A landscape with many valleys, sampled at points; each row gives a point and its height.
From any point a ball rolls to the lowest of the 2 points nearest to it. It stops when none of these is lower. Distance is the straight distance between rows; heights are no part of it.
Z_591: [ -1  10  21   2  12 -13   7   6  -5  20  14   1  -6  29 -14  22  16 -20
   1  12  -5  30  13 -12  -8 -18  13   9  29  28   7  -3  -3 -20  12  -5
 -11  -1  24  13  29 -19   5  -2   4   7]  (h 260)
Z_496: [ -4  -4 -12 -23 -29  -1  -2 -24  16 -13 -11  -4   1 -16   9  13  -1  22
   5   7  -4 -20 -10  15   2  -9 -18 -10  -7  -9 -17  22 -23  -4  19   5
 -11  -9 -24  22 -10   7  -6  -1   9   4]  (h 353)
Z_517: [  7 -22 -16   1   5   7  14  11 -11  -4  -1  11 -20  18  13 -26 -28  -1
  10 -15  13  -8   3 -10   1   8   6   5 -21  -4  -2   0   6   6 -18  20
  10   2 -19 -20 -17  -3  19 -15 -21   0]  (h 693)
Z_589: [ -1  17   0  -6   9   3 -10  30  12  12  -1 -14  15  -6 -18   1  18  -1
 -15   3 -10  15   4   0 -18   1  10  -9  25 -10   6  -5  15  22  -1  -9
  -5   0  17  -5  12   6 -12   9   3 -16]  (h 570)
Z_522: [-11  -4 -11  -4  -7   4   0 -23  -6  -6 -11  -3  -3 -16  12  -4  -4  16
  -1   0   0 -12  -7  12  12  -8 -10  -9 -10  -7 -14  12 -15   6   8   5
  -6   5 -22  10 -16  13   4  -6   6  -1]  (h 291)
Z_897: [ -8  15 -18  -3  -1   9  13  -3 -37 -21 -14 -16   7   2   4  -9  27 -10
  -7  11 -13   7   0  23  29   9  16 -10   3  -6  -2   4  -4   1   8 -16
  -1  -2  15  25   6 -10  18  -6  25   1]  (h 388)
Z_528: [ -7   0 -24   6  -7   4   7 -25 -27  -4  -9  -8 -18  -1  22 -22 -10  12
   3 -14   5  -4   1  15  15  -8  10  -8 -14   0 -16  12 -12   3  -2   3
  -8  16 -21  -2 -20   7  17 -21   5  -7]  (h 225)
Z_805: [-12   7  -4  10   7   2 -27 -16  -9  16   4  -2   0 -11   2  -3   4   7
  -7 -12   3  10  20   7 -14   4  -4  -5   5  -7 -15  -3  10  25   1   6
 -14  20 -10   5 -18  20  -6  -7  -9  -8]  (h 665)
Z_976: [ -6  13 -26   8 -13  -2   8 -12 -29  -5  -5 -16 -10  18  22 -11  20  -7
   2  -3 -14   3  10  38  26  -5  30  -6   9   6 -13  19 -11   3   0 -11
 -26  -2 -10   9  -3  -6  19 -23   9  -9]  (h 301)
Z_92: [ 12 -10  -4  -8  -1  -2  11  36  26   2  -6  -5  -8  27   0  -1   8 -16
   8   1 -13  -1  -9  -1   1   7  23   7  17  -5   5  19  -1  11 -17   6
  -1 -15  -3 -26  25  -6  -6  -3 -24 -12]  (h 431)
Z_251: [  9   9 -40  14 -10  10  -3   3  -3   5   5  -9 -20  26  13 -24 -12 -15
  -1  -6  -7 -12  13  31  -4   6  24  -3  14 -10 -12   8  -7  19 -13   0
 -20   2 -15 -15 -15  -7   9 -13 -28 -31]  (h 100)
Z_99: [  3  -1   7   1  -6   0   6  -3 -26   0   0   4  -1  -5   5 -12   0  16
  -2 -15  11  24   7  -8  -8   0   6   2 -19   6 -10  -3  24   0   0   6
  13   6  -1  -9  -1   2  15   2  17  10]  (h 533)
Z_2: [-24  10  14  -5  27 -12  11  10 -15  16  -4  -7  23 -10   4  12  28  13
  -2   3 -10  31   0  -3  20  -3  -1   1  13  17  11  12  -2   1  16  -9
  -6  19   1   5  11  21  10  -3  19   5]  (h 447)
Z_575: [  9 -16  10  -9 -18 -15   7  -5  16  10   4   4 -16  15  14   8 -13   7
  11 -11  -1  -6  -5  -5   4 -13  -2  12  -1  15 -13  18 -17  -4  -3   9
  -5  -7 -29  -7   4   2 -12 -11 -13   1]  (h 613)
Z_802: [ -8  11 -30  -2 -10   6   9  -7 -23 -21 -14 -15   2  12  16  -9  23  -7
   1  13 -10 -10   1  38  24   6  19  -7   9 -15  -5  20  -8  10  -2  -2
 -17  -4  -6  15  -5 -12  18 -13   8  -7]  (h 344)
Z_643: [  4  14   2   3  -9   5 -21   7   6   2   0  -6   2  10 -16   5  15 -12
  -2   9   1  15  21  14 -24  -1   8  -5  27 -10  -2   2  20  18  -2   5
 -10  -4  11   5   6  -4  -8   2  -9  -9]  (h 595)
Z_256: [ -2  -5 -35   3   5  16 -10  16   5   7   1   0  -9  15   7 -19 -18 -10
   0  -9   3  -9  13  14 -13   8   9  -5   5 -21  -5  10   4  27 -17  14
 -12   2 -19 -16 -19   4   4 -10 -35 -22]  (h 34)
Z_123: [ 14  17  -1   2   7   3  -4  10   1  14  13  -1  -1 -17 -18  -7 -17   1
 -24 -14   0  -1  -3 -19  -8  -3   0 -13  -8   4   8 -39   1   1   3 -26
   5   2  20  -7   3  -1 -16  21  10 -11]  (h 620)
Z_75: [ 18   6 -22  -7  -7   7   8  17  -3  -8 -10  -9 -16  -1   2 -27 -23   7
  -9  -2   2 -18 -18  -2   7   1   9 -13  -9 -10   2 -13 -11   2 -10 -12
  17  -9  -5 -15  -6 -18   2   4   7 -18]  (h 661)
Z_841: [ 13  12  -8 -13 -19   7  -8  11  17  -4  -5 -10   5   6  -6   5   6  -4
  -6  15  -7 -13  -9  12  -1  -3   2 -13   9 -10   6   1 -10   6   3  -7
   4 -24   0  11  10 -12 -18  11  -3  -8]  (h 698)
Z_184: [  3  -4 -19  15 -12   4 -15 -38  -8 -12   6  -1 -28   0   8 -19 -26   3
   7  -8   9 -23   7  10   2   9  -8  -9 -20  -7 -15 -16 -12   7  -4   0
  -2  10 -11  10 -30   0   0 -11 -17  -6]  (h 156)
Z_509: [  3  -7   0   3  14  10   6  36   3  -6  -7  -3   9  10  -3  -6  13 -15
   4   9   1  17   8   1 -11  15  16   7  10 -14  13  12  29  20 -13  12
   4   0  10 -16   7   4   4   1 -11  -4]  (h 640)
Z_474: [-11 -11   3  -6  17 -12   2  24   7  28  -1  -8   0 -20  15   1  -3  29
  -3 -18   0  15  -8 -18  -6  -4  -3   7   2  11  -2  12   3  -4  -3  -2
  -5  17 -22 -32   4  28   1  -8   6  -6]  (h 531)
Z_443: [ 14   5   3  -4   3   4  -6  25  16   2   5   5   9 -19 -19 -10 -11  -1
 -15  -5   3   4  -6 -18 -19   5  -2 -10  -5  -8  12 -28  19   9   0 -10
  12  -7  22 -22   6  -4 -14  26   6 -11]  (h 605)
Z_835: [  0  -5  31  -2  11 -15   1  11  16  19  11   5   8  20 -19  33  19 -22
   8  23   1  15   2 -10 -10 -18   7  16  34  24  19   1  -9 -22   6   8
 -10  -9  19   7  28 -13  -4   3  -5   7]  (h 306)
Z_59: [  7   7 -29  -1  -7   8  -2  -2 -17  -4  -6 -16 -23 -17   9 -26 -29  13
 -10  -8   7 -21 -13   4   9  -9   0 -18 -14 -11  -8 -10 -23  -1  -4 -15
  10   6 -14  -9 -21  -6   3   0   9 -18]  (h 674)
Z_747: [  3  -8   2  -5  10   2  11  28   3  -1  -9  -2  13 -19   7  -9  -6  14
  -8   3   0   0 -24 -15   9   8   0  -1 -12  -4  11   2   9  -1  -9  -7
  18  -8  -3 -22   2   8   3  13  13   3]  (h 523)
Z_673: [  0  -3   9  -2  -7   7 -11  14   6 -11  -8  -2  13   9  -6   6  27  -8
   5  16   2  22  14  13 -19   6  10   5  20 -12   3  20  31  11  -4  16
   3  -8   8   4   9  -5   2  -4  -6   3]  (h 618)
Z_507: [  8  -3  -3 -14 -37 -15  11 -18  10   3   3  -5 -19  17  17  12  -5  14
  13  -8  -4  -8  -5   8   6 -21  -1   3  -5  18 -17  21 -29 -13  11   4
 -13 -12 -27  11   5  -4  -6  -9  -1   3]  (h 639)
Z_11: [  5  15  16  11   6  -1   7  -2 -18   3   7   0  -3  11 -16  10  10 -16
  -1  11   0  25  17  -9  -2  -8  12   4  11  15   4 -13   7 -17   5 -10
   4  -2  30  15  17 -18   8   6  11  11]  (h 204)
Z_440: [  9   3   7  17   4   1   2  -7 -22  -1   4   4 -16  10  -1 -14  -6  -9
   6 -12   9  13  14  -7  -2   9  11   7 -10   3  -6  -8  15   6 -13   5
   6   8   3  -7  -5  -1  11  -4  -5   3]  (h 502)
Z_406: [ -8   9 -19  -4   3  10 -11  10 -19   3 -10 -11   9 -32   0 -16   4  18
 -25  -5   0   8 -10   3  -1   3  -2 -21  -3 -19  -6  -5   6  12   5 -11
  13  15   2  -5 -10   6   7  14  32  -6]  (h 513)
Z_188: [-17  -9 -21  -3  10   5 -12  25   5  18  -9 -19   0  -4  11  -9   4  13
  -4 -10  -7   8   1  11  -5  -6   5  -4  17 -16  -7  22   7  15  -6   4
 -13   8 -27 -21 -10  23   1 -19 -10 -24]  (h 589)
Z_752: [ -5   8   3   2  -7   6 -14 -43 -14 -27  -4   8  11 -15 -17  10   8 -10
   2  16   3   0  13   7  -8   3 -14  -4  -6 -12 -17 -16  17 -19  24   2
  10  -3  26  34  -1 -18   6  10  16  19]  (h 405)
Z_599: [ -3 -13 -23 -14  -4  12   1  30  19  -2 -18 -15   3   4  19  -9  10  10
   0  12 -15 -13 -19  18   6  -2   9  -9  12 -22   8  38  -3   0 -11  -2
  -4 -15 -21 -11   5   1   4 -10  -5 -12]  (h 734)
Z_981: [ 21   7 -12   9  -6   8  -6  -2   0 -18   1   2 -22  20 -10 -22 -20 -19
   5   0   9 -20   4   3  -6  19   9   0  -7  -8   4 -25   1   6 -13  -1
  16  -8  12  -3  -8 -23   1   0 -21  -7]  (h 657)
Z_234: [-21  -2  27   5  32 -19   6   4  -3  20   5  -1  15   7   0  17  23  -3
   9  -2  -5  20   5  -8  14  -4  -3  16  19  23  15   4 -11   1   6   0
 -16  22  -2   0   9  22  -1 -11  -2   3]  (h 401)
Z_703: [  5   3  20   3 -16  -8  -6 -22  -7  10  12  12 -13  13  -3  11  -2   6
   9  -9  11  20  21  -5 -20 -13  -3  10  -1  21 -16   2  10 -10   6  12
  -3   1  -2   9   2  -5   0  -5   1  11]  (h 503)
Z_588: [ 13  -1  20  14  -7  -1 -10 -23   1  -1  11  11 -16  11 -14   8  -9 -19
  12   7  14   6  18  -4 -18  -5   1  11   2  12  -5 -18  10 -17  -3  14
   7  -9  18   2   3 -16  -3   2  -9  11]  (h 469)
Z_417: [ 14  15 -18 -11 -35  -3   7 -13  -6   0   4 -16 -17  20  11   8   0   8
  -4  -2 -10  -4  -1  11   4 -22   8  -9   0  15 -15   5 -24 -13  14 -14
 -11 -18 -13  23  11 -19  -4  -1   4  -1]  (h 664)
Z_629: [ -8 -10  23 -14  -6 -26   7  -4  18  16  10  11  -1  11   6  30   1  14
  13  -9  -5   3  -4  -7   1 -14 -15  20   6  27  -3  22 -21 -12   9   4
 -16   1 -16   4  10  10  -6 -13  -1  12]  (h 580)
Z_121: [ -9   3 -20  -9   1   8   0   3 -22 -18 -16  -7  14 -32   0 -20  -4  16
 -19  -1   0  -5 -22   2  15   7  -8 -16 -16 -17  -6 -11   3  -2  10 -11
  26   5   3   1 -11  -7  16  17  38   1]  (h 484)
Z_866: [ -8  14   8   9  13 -11 -26  -7   3  33  17  -4  -1  -5 -11   5  -3  11
  -8 -18   2  10  17  -3 -17  -7  -5  -4  16   6  -4 -14  -2  17   5  -5
 -20  23  -4   0  -6  19 -16  -5  -8 -13]  (h 684)
Z_512: [ -4   5  -5  -5   2   3  17  -9 -25 -25 -15  -3  15 -19  -3  -6   0   6
  -8   5  -7  -5 -19  -1  23   8 -10  -8 -20  -7  -7 -10   1 -15  15 -14
  23  -5  12  16   0 -10  14  11  30  10]  (h 455)
Z_163: [ -9  17  -6   0  15   9  17  -6 -33  -5  -7 -11   8 -13  -3   1  12  -5
 -12   6 -18   4  -8   2  35   6   4  -9  -6   0   1 -10 -13  -5  13 -25
   9   5  16  21   4  -1  11   3  26   5]  (h 422)
Z_413: [  6   3  11   7 -16   6 -13 -26  -1 -23  -2   8   0   4 -11   9   4 -13
  11  20  14   1  15   7 -13  -3  -5   3  -1  -4  -7 -13  19 -13   5  14
   9 -16  19  23   2 -25   0   3  -2  12]  (h 441)
Z_904: [-14 -20   6   6   1   1  16 -12 -26 -16 -13  11  11   5  16  -4  14   8
  16  -6  10  25  10  -2   8   6   6  13 -14   4  -3  23  30   0  -1  28
   5   9 -12  -3  -8  13  23 -16   5  21]  (h 561)
Z_554: [-11   0 -27  -1  18  11  -3  34  -9  12 -12 -15   3  -8   5 -19   8   4
  -8  -6  -3  17   6  10 -13   7  15  -7   9 -22   1  14  22  27 -12   2
  -4  12  -9 -25  -8  15  12  -7  -2 -19]  (h 610)
Z_664: [ -9  -9  -7 -18  -1   8 -11  10  24 -10 -14   0  19 -31   5   1  -3  17
 -13  14  -4 -23 -29  -1   8   4 -24 -16  -9 -24   7  10  -8   3   3  -5
  10  -8 -13   0  -8  11 -10  14  12   0]  (h 774)
Z_55: [ -6   9 -19  10   1  16 -22  -7 -17   2  -1   0  -2 -13   0 -19  -2   2
 -13  -8   9   7  14  10 -18  14   0 -14  -1 -19 -11  -7  21  26  -4   2
   0  16   2  -1 -23   6   4   2   1 -10]  (h 646)
Z_558: [  3   3   1  24  -1   0  -6 -50 -15 -10  10   3 -27   1  -2 -10 -13  -8
  12  -9  11 -17  15  -1  10  12  -7   5 -23   6 -15 -24  -6  -3  -2  -7
   5  10  10  11 -20  -4   2 -15 -12  12]  (h 211)
Z_213: [ -9  -3  23  24  20   2 -12 -37   2  -3  12  10   1  -8 -12  14   1 -27
   9  14   6 -17  14  -1  10   4 -10  10   1   6  10 -23  -9  -3  -2   5
 -10  10  20  15  -7   5 -12  -3 -16   8]  (h 616)
Z_271: [ 10  -9   5   0  11   2   5  35  23   4   3  10   5 -11  -7 -12  -6   4
  -4  -9   5  12  -6 -28 -26  11   5   1  -7  -6   6 -12  34  10 -10   7
   8  -3  11 -40  11   7  -4  22  -3  -1]  (h 588)
Z_45: [ -3  -8 -26  -6  12  13   5  47  16   7 -10  -6  -1  13   1 -16   0  -2
   5  -5  -1   9   4   0 -21  12  16  -1   9 -18  -1  18  27  24 -19  10
  -4   1   0 -29   7  10   8  -6 -16 -20]  (h 627)
Z_218: [ -8  -3  23 -12  12 -13  23  16  12  11   4  11  26 -13   1  26   4  16
  -2   4 -13   0 -22 -19  18  -4 -19  12  -8  22  20   9 -18 -25  10 -16
   2  -2   7   3  13  12  -5  14  23  12]  (h 448)
Z_447: [  9  -9   8 -12  -6  -4  13  26  25  -2  -8  -5   1  18   8   9  10  -6
   8  11 -12 -15 -22   2  17   2   9   6  11   2  13  23 -19  -4 -10   2
   2 -25 -11  -6  23  -6 -12   0 -14   2]  (h 396)
Z_351: [  2  12 -25   1   3  18 -11  25 -12  -1  -6  -4   2  -6  -4 -26  -3   0
 -14  -4   6  10   7   8 -23  19  14 -14   1 -23  -2  -5  27  30 -14   1
   6  11   9 -15  -9  -1  15   4   5 -19]  (h 629)
Z_341: [ 10  -6   5 -17   6  -4   4  42  40  14  -8  -5   2   9  -4   4   7   5
   1  -1 -10   1 -15 -12 -17   6  10   2  16  -3   5  14  10   3  -9  -3
   5 -12   3 -30  35   9 -13   4 -10 -13]  (h 460)
Z_41: [ -7  16   3  20   6   4  -5 -47 -28   2   8   4 -14  -6  -3  -1   5   1
   4  -9   5   6  20   0   7   7   0   0 -16   9 -13 -16   1  -4   8 -13
   0  20  14  16 -10   3   9 -11   6  13]  (h 263)
Z_780: [ 13  -4  19   0   8  -4  23  26   7  -9   1   3  12  -2  -7  -3  -5  -5
  -4   2   0  -2 -20 -22   9   6   2   8 -14   5  17 -14   5 -16  -7 -11
  24 -15  16 -20  15 -10  -3  24  10   6]  (h 550)
Z_301: [  0   7  24  15   8  -6   8 -14 -19   0  13  15   6  -3 -16  11  -4  -7
  -2   7   7  22  13 -16  -7 -12  -7   9 -10  16   3 -28  19 -35  14  -4
  13  -3  34   8   8 -14  13  18  17  20]  (h 133)
Z_65: [ -4  -1 -18 -19 -16  11  -4  16   9  -8 -18 -14  12  -5   8  -4  13  14
 -12  17 -10  -9 -15  19   6  -2   2 -16  13 -19   0  25  -3   5  -2  -3
   2 -16  -9   7   5  -4   2   0  11  -7]  (h 717)
Z_106: [  6  -7  24  13  21 -12  11  -4   6  -7  15  11  17 -17 -14   6 -18 -18
  -5  -7   1 -23 -17 -23  21   0 -19   8 -20  14  28 -41 -16 -21  -3 -16
   9   5  22  -3  -4   2 -15  19   2   7]  (h 584)
Z_649: [ -1  -2  15 -10  16 -12   1  34  20  25   4  -4   9  -8  -5   8   4  18
  -8 -11  -5  12  -9 -21 -16   1   0   6  15  11   7   3   8   0  -4  -9
  -7   6  -1 -26  20  19  -9   7   2  -7]  (h 494)
Z_856: [ 18 -12 -22  -4  -9  10  13  18  -1 -14  -5  13 -23  40   4 -28 -22  -8
  13 -11  14  -8   4  -2  -9  14  22   3 -10  -7  -1  -1  13   5 -21  24
  11  -6  -5 -19  -5 -22  22 -12 -25  -9]  (h 681)
Z_934: [-17 -11  36   6  20 -16  10 -18  13  -1  11  28  29 -24  -7  26   3  -2
  11   6   5  -6   0 -14   5  -6 -29  21  -9  13  19  -6  -9 -21  14  10
  -9  15   9   5  -3  18  -8  12   7  20]  (h 482)
Z_157: [ -8  -7   6  15  10   9   0 -12 -21 -14  -4   7   3   6   2  -6   9 -11
  10   5   7  11  17   5   5  12   1   8  -7 -10   1   5  20  10  -7  19
   3   9   0   5 -12   4  12 -10  -7  11]  (h 527)
Z_520: [  3 -11 -30  12  -1  12 -15 -14  -2  -1   8   4 -20  11  12 -23 -31  -4
   6  -9   8 -24  10  10  -5   9  -6  -8 -12 -14  -9  -6  -8  18 -13  13
  -5   7 -25  -3 -34   7   0 -14 -35 -12]  (h 101)
Z_807: [ -6  12  -5 -17 -21  -1  -8 -30   5  -5   2   2   4 -13  -3  22   1  18
  -7   4  -6  -3   0   6  -8 -13 -22 -11  -3   2 -17   5 -15  -6  28  -5
 -10  -1  -6  38  -3   3  -8   8  15   6]  (h 363)
Z_960: [  0 -21  36   0   4 -18   3  -3  25   9   7  12  -1  19  -8  31  16 -26
  19  14   0   2   2  -6  -2 -10   2  24  27  16  12   9 -11 -14  -7  23
  -7 -10   6   0  21 -10  -9  -6 -19  15]  (h 351)
Z_244: [  5  -5   3 -17 -15   6 -20   4  37  -9  -4   9  17 -20   0   9  -7  12
  -9   9   2 -15 -17  -7 -15   1 -26 -11  -8 -14   8  -2   6  -1   4  -3
  15 -17  -2   2  -1   1 -20  20   4   1]  (h 788)
Z_541: [  3  -3   3   0 -18  -2  13 -20  -9 -22  -7   0  -6  20   8   2   8  -8
  17   7   3  -5   2  11  15   0   9   7  -5   1  -5  14  -3  -7  -2  15
  -5 -14  -9  15   2 -13   7 -13  -3  10]  (h 239)
Z_595: [  4  -3  20 -15 -13  -3 -17  -8  38  -4   4  17  20 -14  -8  29  -3   5
   1  12   4 -12 -10  -5 -18 -10 -29   2  -1   3  10  -2  -1 -16  11   2
   7 -15   7  12   2  -1 -27  15  -2  11]  (h 801)
Z_763: [  1  -5   9  -7 -11   1  15  -6   2 -25  -8   3   8   2   3   6   3  -1
  11  15  -3 -16 -12   0  20   2  -7   4 -12  -3   2   7 -10  -9   4   6
   7 -19  -7  15   1  -6  -1  -1   2  12]  (h 302)
Z_576: [-22  -1  27  13  29 -13   4 -23   1  13   8  11  18 -13  -2  18  13  -4
   9   0  -1  -4   7  -9  13  -3 -17  12   2  18  13  -4 -18   1  11   8
 -17  25  -3  10  -5  27  -8  -8  -4   7]  (h 443)
Z_750: [  2  -5  20  16   9  -9  -7 -30   7  -5  14  13   3 -14 -11   8 -18 -12
   4  -4   7 -19   0 -11   7  -1 -23   6 -17  10   9 -34 -11  -8   4  -2
  -1   7  12   6 -12   5 -17   7  -7  10]  (h 601)
Z_422: [-19 -16 -27  -9  12  18  -5  23  18  -6 -17  -9   7  -4  18  -6   2   1
   1  19  -7 -27 -15  19  16   2  -4 -11   9 -31  13  29 -11  13 -11   9
  -5  -6 -29  -5 -15   9   3 -14 -14  -9]  (h 748)
Z_457: [-10  -8 -10   2   9  -9   1  11  -6  23  -4 -10 -14  -7  18 -10  -6  18
   2 -21  -2  13   1  -2   2 -12   6   5   3   8 -13  18  -2   8  -7   2
 -12  17 -32 -25  -6  24   3 -20  -4 -15]  (h 562)
Z_127: [  7   3  21   4  11  -8  21   5  -8  -8   5   5  12  -8 -13   9 -11  -7
  -9  -1  -3  -3 -17 -22  19   0  -9   9 -17  10  16 -26  -5 -24   4 -16
  18  -7  20   3   4  -8  -4  21  14   9]  (h 568)
Z_362: [-14 -21 -12 -12  10  12  -4   4  24 -13 -16   0  14 -22  15  -1  -6   7
   1  20  -4 -35 -25   3  17   8 -23 -13  -8 -24  12  17 -16   6  -3   6
   2  -7 -23   2 -17  16  -7   1  -9   2]  (h 762)
Z_527: [  7  -2  12 -15 -30 -10  -9 -24  33  -3   9   9  -1   5  -2  29  -4   4
  12   9   2 -15  -2   4 -10 -17 -21   6  -2  11  -5  10 -20 -14  17  10
  -3 -16 -10  21   4  -6 -23   3 -10  12]  (h 816)
Z_309: [ -4  13  -2   1 -11  11 -27 -22 -12  -7   3   2   9 -15 -15   4  12   3
 -14   6   5  12  14   8 -23   0 -10 -19   6 -12 -16 -13  22   4  18  -3
   6   5  21  28  -5 -10   3  14  19   8]  (h 358)
Z_9: [  1 -15  13  -9  -2  -3   8   8  28  -7  -3   3   9   1   7  13  -1  -3
   5  13  -6 -24 -21  -5  17   1 -13   8   0   2  13  13 -21  -4  -8   5
   5 -19 -12   0   8   4 -20   3 -11   8]  (h 357)
Z_152: [ 17  11  -1  21   5   6  -4 -13 -10  -8   8  -2 -22  11 -18 -13 -16 -26
  -1  -6   4 -11  11  -7   3  16  10   5  -9   2   3 -38   0  -4 -11 -21
  12  -3  34   0   0 -22  -5   2 -10  -1]  (h 648)
Z_530: [ -4 -23  28  14  14 -18   6  -3   4  11   9   7  -6  21   2  17  15 -28
  18   0  -2   8  10  -3   8  -5   6  23  22  14   7   7  -9  -2 -10  22
 -14   7  -4  -4  10   5  -1 -15 -26  10]  (h 345)
Z_261: [  4   3 -25  16  -4   3  -2 -13 -26   7   0  -8 -26  15  17 -26 -10  -1
   1 -13   0  -1  11  17   7   1  22  -4  -3  -1 -15   7  -9  11 -14  -3
 -12  13 -15 -10 -16   1  13 -20 -11 -17]  (h 166)
Z_900: [  0 -11  16  12  -4 -11   8 -20 -11  -2   5   3 -18  31  13   9  13 -23
  22  -2  -1   5  18   9  17  -4  16  16   8  12  -6  16  -5   1  -9  20
 -18   1 -13   5   5  -2   7 -22 -17  13]  (h 298)
Z_180: [ -2  18  -9 -10   1   5  -8  21  -8  16   1 -15  10 -17  -9  -7   5  15
 -25  -7  -7  18  -2   1 -12  -5   6 -18  12  -6  -4  -5   8  13   5 -19
   4   5   7  -3   7   3  -1  11  24 -15]  (h 543)
Z_137: [  9 -11   8   2   0  -3  12  21  -5   2   3   8  -4  -5   4 -17 -10  17
  -4 -19  14  20  -2 -24 -20   5   7   5 -20   3  -7  -2  34   0  -6   8
  14   3   0 -35   5   3  10  10   5   8]  (h 564)
Z_296: [-11  -8  37   6  13 -22  -5  -8  17  20  23  25  24  -9 -15  31  -2   4
   5  -1  13   0  -1 -21 -17 -16 -25  22   4  25  22  -8 -11 -21  15   8
 -13  18  10   0   3   9 -10   7   3  15]  (h 515)
Z_493: [ 17  16 -11   0 -21   2  -7  -6   5   1   6 -13 -14  19  -4   1  -4 -10
  -2   2  -5  -9   3  15   1  -5  12  -8   9   2  -4  -7 -15   3   0 -11
  -3 -16   0  11   7 -16 -13   4 -14  -9]  (h 685)
Z_350: [  2 -20  30  -7   8 -13  14  13  31   6   7  16  18 -11   2  26  -3   3
   2  -2  -4 -17 -25 -21  10   0 -19  20  -7  17  22   6 -17 -23  -6  -3
   4  -4   1  -8  11  11 -16  11   0  11]  (h 406)
Z_27: [-10  -1   9  -3  20  -6  19  21  -8   7 -10  -7  22 -23   7   3  16  15
  -5   2  -9  16 -16  -9  21   3   1   0   1   4  15  11   2  -2   3 -11
   9   8  -4 -11   9  17   6   8  21   6]  (h 488)
Z_788: [ 16  20  -4  11   0   7 -11 -16 -12   4  13  -5 -12  -7 -17  -6 -20  -5
 -16 -10   1  -4   7 -10  -4   2  -2 -12 -13   5  -3 -42   3  -8   8 -30
  13   0  27  13  -4 -14  -7  10   7  -1]  (h 634)
Z_247: [  3  14 -13 -11 -28   7 -20 -23  -5  -5   2  -4   3  -3  -8  11   8  12
 -13   4  -2   5  11  13 -21 -10 -10 -19   3  -5 -19  -2   3  -3  21  -5
  -1  -3   6  36   0 -11  -4   8  16   5]  (h 307)
Z_76: [ -5  -9  34  -5   1 -24  -1  -6  20  23  19  19   3   7  -8  31  -5   9
  10  -7  11  11   1 -21 -24 -18 -19  24   9  30   3   5 -10 -23  10   8
  -9   7   3   0   9  -1  -8   0   0  15]  (h 545)
Z_276: [ 16   6 -14  -2 -12  13   5  12   1 -21  -8   4  -8  28  -4 -20  -5 -17
   9   6   9 -10   3  11  -9  15  15   1  -1 -12   7  -3  12   9 -16  12
  12 -13   4  -4   1 -24   9  -2 -17  -8]  (h 668)
Z_912: [ -8  16   4  -1   0  -5   1 -30 -16  10   7   2  -4 -10  -3  10   1  12
  -6  -9  -2   8   9  -3   2  -8 -11  -7  -8  13 -13  -7 -10  -5  18 -10
  -5  11   2  24  -4   7   0   0  18   9]  (h 320)
Z_672: [ -5   8  -3  17  -7  -7   2 -18 -20   3   6  -9 -17  26  14   0  17 -16
  14  -7 -10   8  21  23  19   1  22   6  12  11 -11  15  -7   8  -4   0
 -28   6  -9   9  -2  -1   9 -22 -13  -2]  (h 245)
Z_641: [ 12   7 -27  -8  -2  16   8  34  -5  -6  -9  -6 -10  -7  -1 -36 -17   9
 -12  -8   7  -1  -9  -7 -10   7  14 -13  -6 -18   3  -9  12  14 -14  -8
  16  -1   5 -26  -3 -12  12   7  10 -20]  (h 647)

Call two points neighbours if one is among the 2 nearest of the other. Go from one point of each pair to the other, from neighbour to neighbour, staying as low as possible. Name the highest point that can't be avoided.
Z_672 and Z_234 | Z_27
Z_541 and Z_301 | Z_960
Z_256 and Z_247 | Z_807
Z_672 and Z_541 | Z_900

Where does a ball stop that starts at each point below?
Z_276 | Z_440
Z_866 | Z_256
Z_75 | Z_541
Z_496 | Z_256
Z_805 | Z_541
Z_643 | Z_672
Z_599 | Z_234
Z_629 | Z_234
Z_750 | Z_234
Z_45 | Z_541
Z_341 | Z_541
